Points, in no order, along strands that fork, close into loops and pass close to each other.
Points whose rows are less than 34.1 apart are linked; no others are. Some points are linked to none.
k_103: [19,-9,8,5,9,-8,2,-11,-11,-1,-4,6,-8,-2,-10,3,-1,-1,8,1]
k_667: [1,-27,6,-8,-9,-17,14,28,1,0,-21,-9,-4,5,1,-10,18,-1,12,1]
k_317: [25,-7,1,5,10,-12,-6,2,-13,2,-5,3,-17,-10,17,-2,-3,-3,-2,-34]
k_836: [6,-23,16,9,12,-23,-3,-1,-21,1,0,14,14,-3,6,-10,16,9,37,-12]
k_540: [4,-23,30,0,5,-14,4,16,-5,-7,-19,7,-5,8,6,-25,18,12,22,-23]
k_404: [-23,-20,-9,-10,4,-16,7,11,-4,6,-3,-14,12,-5,12,6,1,-11,15,5]
k_798: [-20,12,-4,12,4,11,-13,-21,10,-2,-3,10,17,11,-16,-4,9,-10,20,9]
k_376: [-17,17,-1,8,3,13,-21,-19,14,7,-6,3,15,11,-20,-1,-6,2,11,14]
k_675: [1,36,6,10,-9,19,0,-4,8,0,11,-1,3,6,-8,6,-22,2,-30,17]
k_419: [20,-1,11,-3,7,-11,13,9,3,12,11,4,-3,-2,-5,2,-19,15,-30,-11]
k_214: [14,-26,26,0,8,-19,5,9,-3,1,-15,5,-2,0,10,-26,-2,17,18,-23]
k_575: [-22,10,-11,6,5,-6,9,10,-9,-8,3,-12,13,10,8,4,14,-33,6,13]
k_252: [-5,23,1,10,-11,18,-13,-9,14,-1,8,8,2,6,-15,10,-2,5,-17,5]
k_275: [-6,-2,-23,-5,5,-6,2,6,4,2,-7,-13,0,6,-3,5,9,-21,12,16]
k_461: [7,-5,14,17,0,-7,-2,-21,-33,3,1,17,6,-7,13,12,2,-3,22,2]
k_360: [-15,41,-9,5,-6,36,-9,-6,3,-18,-4,-9,2,8,13,-8,3,-12,4,16]
k_189: [31,-11,13,20,15,-18,-1,-18,-22,6,13,15,5,-5,12,-6,-4,13,18,-7]
k_22: [-7,-29,9,4,7,-24,3,15,-8,-10,-3,2,3,0,7,-5,20,0,21,-12]
k_838: [29,4,23,14,13,-13,14,-10,-20,15,14,9,3,6,4,0,-21,3,-7,-2]
k_941: [27,-17,11,12,10,-17,-3,-4,-19,6,5,12,-4,-5,12,1,5,3,21,-16]
k_409: [0,-12,-7,5,10,-15,0,-1,-12,-11,3,-1,-10,-7,-5,7,15,-12,8,0]
k_280: [-6,32,-3,0,-11,26,-4,-12,4,-17,-1,-11,-1,0,9,-12,-12,-7,-1,14]
k_925: [-23,0,-26,-10,0,12,1,19,22,-2,5,-5,11,12,7,0,18,-9,9,1]
k_837: [10,-5,6,-6,4,-7,7,0,9,1,17,9,-2,-6,-10,-9,-10,19,-25,-16]
k_825: [24,-9,16,7,13,-12,5,-6,-14,11,3,14,2,1,-4,-3,-12,4,0,-6]
k_391: [-3,30,-16,-5,-2,17,-9,-6,4,-16,-2,-22,-8,-3,7,-9,-4,-8,2,25]
k_794: [17,9,-26,-13,-12,11,-2,14,26,13,15,-6,-6,1,-4,2,-4,26,-23,6]
k_183: [0,-20,18,2,4,-13,3,0,-4,-6,-10,18,5,-8,2,-4,0,9,10,-24]
k_64: [18,8,19,6,10,-14,17,1,-10,13,15,1,8,6,-1,4,-20,3,-26,1]
k_548: [14,23,-9,3,-17,13,-3,1,8,-9,15,-9,-12,-4,-7,8,-4,9,-30,9]
k_873: [-27,10,-13,3,-1,8,7,5,-7,-15,0,-13,1,5,18,7,7,-29,3,6]
k_436: [-29,-5,-12,-4,4,-3,0,-1,-1,3,-3,-9,10,-3,9,11,-8,-14,9,8]
k_483: [-1,18,-3,5,4,14,-17,-13,21,14,-3,-1,6,8,-18,2,-14,1,0,21]
k_620: [-28,-9,-18,-14,-2,-1,7,24,24,-6,-4,-12,8,7,-1,-11,15,-5,16,1]
k_180: [-2,2,-14,-14,-4,6,13,8,-6,0,-12,0,-10,-8,9,-1,10,-21,4,-13]
k_897: [14,7,-12,-5,8,0,-1,-3,21,10,2,-9,-2,5,-18,-1,-10,5,-14,23]
k_998: [3,12,8,-2,-11,16,-1,4,11,5,3,14,-3,3,-11,10,-2,9,-23,-1]
k_977: [-19,7,2,18,-3,7,-13,-24,-8,1,0,4,14,6,-8,2,-3,-12,21,19]
k_528: [1,-5,-13,-18,-12,12,-3,17,29,7,-4,-7,1,8,-11,-9,-4,26,-9,6]
k_239: [19,-22,28,8,11,-22,1,-1,-1,2,8,14,7,0,-9,-11,-7,25,-1,-17]
k_125: [5,-11,-7,-4,-1,-8,-5,-4,1,8,-6,-11,-8,-8,0,3,-10,0,-7,5]
k_4: [11,18,2,6,-1,9,15,6,14,11,19,3,4,10,-11,3,-12,10,-31,8]
k_416: [-5,20,-4,-8,-6,18,-10,2,20,10,19,-3,7,3,0,12,-16,21,-23,11]
k_976: [2,-16,-9,-5,4,-5,0,3,7,6,-11,-7,-5,7,-11,-2,11,-5,9,13]
k_554: [-11,7,0,-2,5,8,9,-15,-11,-12,4,6,0,-8,16,2,6,-15,6,-17]
k_303: [-2,0,19,10,-3,1,-1,-18,-14,2,-3,17,1,0,-5,11,-4,-1,-2,-10]
k_438: [-4,-17,-10,-11,1,-14,20,19,-7,-4,0,-12,-3,6,4,-3,18,-20,7,-9]
k_936: [13,-13,0,-3,5,-12,-2,-3,-19,17,-7,-7,-10,-8,8,10,-14,1,-6,1]
k_669: [11,-24,7,10,5,-30,-6,6,-14,-3,0,6,-3,-5,10,-3,9,7,26,-10]
k_784: [-6,-1,-13,-15,0,8,-1,4,6,8,-11,-10,-4,-1,6,5,-6,-3,-2,6]
k_814: [22,-4,17,11,15,-12,-3,-23,-24,-6,12,12,-1,-12,13,-1,-17,6,11,-11]
k_717: [-15,-14,-9,-11,7,-10,24,29,2,-2,2,-8,10,9,4,-10,20,-26,5,0]
k_135: [3,1,-3,0,6,-1,-7,-10,10,16,-7,-5,5,7,-16,0,-12,0,-2,23]
k_633: [20,5,5,8,6,-6,1,-1,-10,0,8,4,-17,-10,8,-2,-6,6,-16,-28]
k_992: [-9,2,4,7,1,0,-8,-17,-8,7,-5,1,6,2,-2,13,-12,-11,11,17]
k_101: [-1,-20,13,-10,4,-6,5,1,14,-9,-3,6,-2,-5,-10,-17,4,25,0,-17]
k_584: [-13,29,-16,-2,-1,19,-25,-1,19,4,1,-9,5,3,12,4,-6,10,0,17]
k_430: [17,13,-12,0,-5,0,-8,-7,-1,5,1,-16,-16,-4,-2,8,-9,-4,-26,17]
k_362: [-8,11,-7,6,-5,3,-12,-6,-3,-10,-3,0,-9,6,-1,17,5,-11,-2,9]
k_934: [-7,33,-29,-4,-2,22,-10,5,11,-4,0,-23,-2,7,18,-5,6,-5,0,20]
k_702: [7,8,-11,-9,-10,8,5,8,-9,6,-12,-6,-17,-9,5,5,7,-11,-10,-8]
k_890: [28,-21,15,6,9,-19,-7,11,-6,9,-10,3,0,-5,12,-18,-9,19,12,-24]
k_946: [0,-6,-11,-7,8,-6,17,17,-15,0,-4,-5,-13,-3,18,-7,14,-24,9,-19]
k_370: [-25,-18,-1,-10,1,-10,-5,6,14,-7,-3,-2,9,-9,0,7,5,10,6,-4]
k_563: [-21,1,0,3,4,-1,-3,-11,-16,1,-5,-3,10,-2,11,16,1,-24,18,11]
k_677: [-5,32,-12,-1,-7,26,-18,1,17,10,8,-10,0,6,4,3,-16,15,-16,12]
k_680: [-1,-4,4,-5,-2,6,0,-8,18,0,2,9,3,-1,-25,-3,0,8,-2,4]
k_431: [31,-13,16,6,8,-17,2,9,-6,10,-2,9,-7,-3,9,-7,-6,7,0,-30]
k_748: [1,29,11,9,-13,17,-9,-11,-5,-12,9,-7,-1,4,-7,3,-14,-5,-21,14]
k_406: [8,-8,-12,-23,-10,0,0,20,18,12,-13,-12,-7,-6,-7,-7,2,24,-15,0]
k_324: [16,16,-2,8,1,0,-2,-13,-6,-10,2,-12,-10,-1,-3,2,-13,-6,-14,23]
k_26: [11,-11,26,10,7,-11,-4,-6,0,2,10,20,6,0,-14,-1,-4,12,-12,-21]
k_622: [12,5,-18,-15,-24,23,-6,20,30,11,13,-1,6,7,-6,-4,2,30,-13,8]
k_2: [7,6,-10,-6,-15,13,-4,11,1,6,-6,0,-14,-3,-4,7,9,5,-17,-12]
k_293: [-6,11,-9,-6,-15,23,-7,11,11,5,-3,8,-4,-2,3,10,2,8,-16,-5]
k_449: [-11,-19,0,3,11,-15,6,3,-6,-10,-1,5,8,0,-1,4,15,-14,18,-2]
k_60: [-25,26,-16,5,-8,24,-21,13,11,-3,-1,0,2,14,6,8,13,-7,8,8]
k_302: [-18,-21,8,7,-4,-11,-9,-9,-2,-8,2,14,14,-2,-13,3,16,2,12,-11]
k_258: [-26,-17,0,-8,1,0,12,19,16,-9,-6,1,9,6,-7,-15,13,-4,17,-2]
k_729: [-3,-6,-7,-10,-4,13,3,6,18,-1,-8,9,-3,-2,-11,-3,4,13,-3,-7]
k_987: [11,11,4,-2,-2,4,13,8,21,4,22,15,6,8,-20,1,-8,20,-24,-3]
k_923: [1,-25,-6,-13,2,-16,4,12,-4,7,-16,-13,-5,0,0,-4,7,-5,11,7]
k_949: [7,-3,-9,5,-1,-4,3,3,-20,-10,-3,-5,-17,0,8,6,13,-20,5,2]
k_612: [11,1,-4,6,4,-4,-4,-9,3,-1,-2,-1,-6,6,-11,-1,5,-13,10,13]
k_223: [-21,6,2,-1,-1,14,4,-14,11,-9,-4,13,9,-3,-1,7,3,-6,7,-7]
k_643: [-22,20,-6,8,-8,13,-16,-5,7,-8,-6,3,-1,8,-6,12,7,-11,11,7]
k_175: [3,-14,0,5,7,-12,2,-8,-28,9,-1,8,4,-7,21,9,-2,-1,23,5]
k_565: [-30,12,-5,-5,2,13,12,-11,-2,-14,5,4,12,-3,11,6,4,-15,5,-13]
k_648: [-13,27,-26,-9,-6,20,5,12,10,5,-2,-22,-2,7,20,3,13,-11,4,8]
k_274: [2,3,3,-2,7,0,10,-14,-15,-6,5,7,-7,-13,6,-6,-6,-7,1,-17]
k_587: [6,-15,7,-12,-1,-2,8,4,21,-3,10,6,0,-4,-17,-12,-1,27,-14,-8]
k_297: [23,-1,-1,-4,7,-9,7,-15,7,5,10,-2,-5,0,-19,-1,-13,3,-16,20]
k_210: [-6,-28,17,11,4,-19,-6,-9,-12,-5,0,19,15,-4,-10,-5,10,6,28,-10]
k_801: [-7,22,0,7,-13,12,-10,-12,-12,-17,-6,-6,-9,-4,9,10,0,-11,-10,8]
k_591: [-19,-12,10,-1,-2,6,0,-5,7,-2,-7,16,10,-5,-11,-1,6,1,9,-12]
k_43: [-17,-18,9,0,-2,-4,-7,-3,13,-2,-2,9,10,-7,-11,9,-2,19,-5,-7]
k_618: [2,8,2,4,-2,-3,1,-4,-29,-10,-8,-7,-19,-10,19,6,3,-18,9,2]
k_249: [-16,25,-4,9,-9,21,-11,-18,6,-11,5,5,5,6,-9,7,-1,-2,-2,9]
k_741: [14,6,14,3,10,1,2,-22,-21,-8,4,6,-10,-12,18,-4,-16,-4,5,-14]
k_888: [-4,22,13,16,-8,12,-5,-18,-14,-24,5,1,-2,-2,6,3,-6,-7,-8,8]
k_859: [13,-27,5,-9,-4,-23,-9,12,-4,13,-11,-13,-14,-9,-2,-2,-3,14,-7,-13]
k_692: [10,33,3,-2,-18,19,14,6,6,8,19,1,3,8,-3,0,-18,9,-38,13]
k_289: [9,-1,3,6,-1,-4,-4,3,-7,6,5,3,-15,-8,1,8,-6,8,-23,-12]
k_459: [7,-14,7,12,10,-16,8,7,-25,-1,-4,13,3,0,19,3,16,-15,27,-18]
k_572: [-19,20,-19,-7,-7,21,1,3,-2,-14,-1,-17,0,-1,21,-4,8,-18,2,6]
k_52: [-21,-7,-7,-1,10,-5,14,18,3,-6,5,-4,19,11,-1,1,19,-33,9,5]
k_427: [-9,-6,-9,-19,-13,17,-1,18,26,4,-15,0,4,2,-8,-6,6,16,5,2]
k_339: [-15,6,-24,-3,2,8,1,6,13,-6,3,-1,-1,4,-2,2,12,-13,10,9]
k_711: [17,-15,1,-18,-7,-12,1,15,8,13,-10,-12,-7,-4,-6,-5,-5,15,-18,-6]
k_352: [15,11,3,5,-8,0,4,-2,-9,10,7,-8,-14,-3,1,7,-16,1,-28,1]
k_123: [14,6,5,7,-1,-1,1,-18,-24,-13,-2,-6,-11,-8,12,-3,-7,-15,1,4]
k_541: [-12,9,-16,-5,-5,8,-15,-3,13,4,0,-11,-1,-2,8,11,-10,6,-8,8]
k_852: [10,-2,23,20,-2,-1,-7,-28,-31,0,3,13,10,-4,-1,7,-6,-1,5,-2]
k_613: [3,-20,6,-5,7,-14,3,-1,-13,12,-8,-1,-5,-10,14,6,-5,-1,11,-4]
k_556: [5,-23,25,0,5,-13,1,-3,6,-8,-3,8,7,-1,-20,-16,-1,22,6,-10]
k_930: [-15,-25,-9,-11,7,-22,6,23,0,1,-6,-22,9,5,2,-4,8,-9,15,11]
k_684: [-1,-17,12,-3,9,-7,4,-12,3,-3,0,9,4,-4,-25,-11,4,9,8,2]
k_822: [0,11,20,3,-1,14,7,-16,1,7,4,17,10,6,-17,-2,-8,1,-15,3]
k_839: [21,17,-23,-5,-17,13,4,5,9,8,11,-8,-14,-2,0,4,1,13,-29,4]
k_816: [-13,-24,12,-9,0,-11,17,22,0,-5,-11,-5,4,9,-4,-20,16,-3,15,-2]

How many points has the smallest loop of links through each point below? Write 0 if it is on no loop.
k_22 | 11
k_897 | 0
k_976 | 9
k_554 | 13
k_362 | 0

A fork is a point with three links, a tip a point with one. Leave the first point through the second and follow the links. Name the first fork or tip that comes.
k_360 / k_280 | k_643
k_303 / k_852 | k_416
k_297 / k_897 | k_923
k_324 / k_430 | k_540

A piece is two or more points that can be reached from each other along the links. Count, over all rows, the pieces, the separate loops (a circle has one, a figure eight two, a Y none), the forks (points with three links) and the tips (points with one).
pieces | 5
loops | 3
forks | 8
tips | 12

Name the points in between on the shortest way along the links from the first point to the second, in order.
k_888 / k_717 | k_801, k_362, k_643, k_249, k_252, k_998, k_293, k_2, k_702, k_180, k_946, k_438
k_528 / k_992 | k_427, k_729, k_680, k_684, k_556, k_101, k_587, k_837, k_419, k_64, k_838, k_825, k_103, k_612, k_976, k_923, k_930, k_404, k_436, k_563
k_998 / k_360 | k_293, k_2, k_702, k_180, k_946, k_438, k_717, k_52, k_575, k_873, k_572, k_648, k_934, k_391, k_280
k_677 / k_852 | k_584, k_541, k_784, k_125, k_936, k_613, k_175, k_461
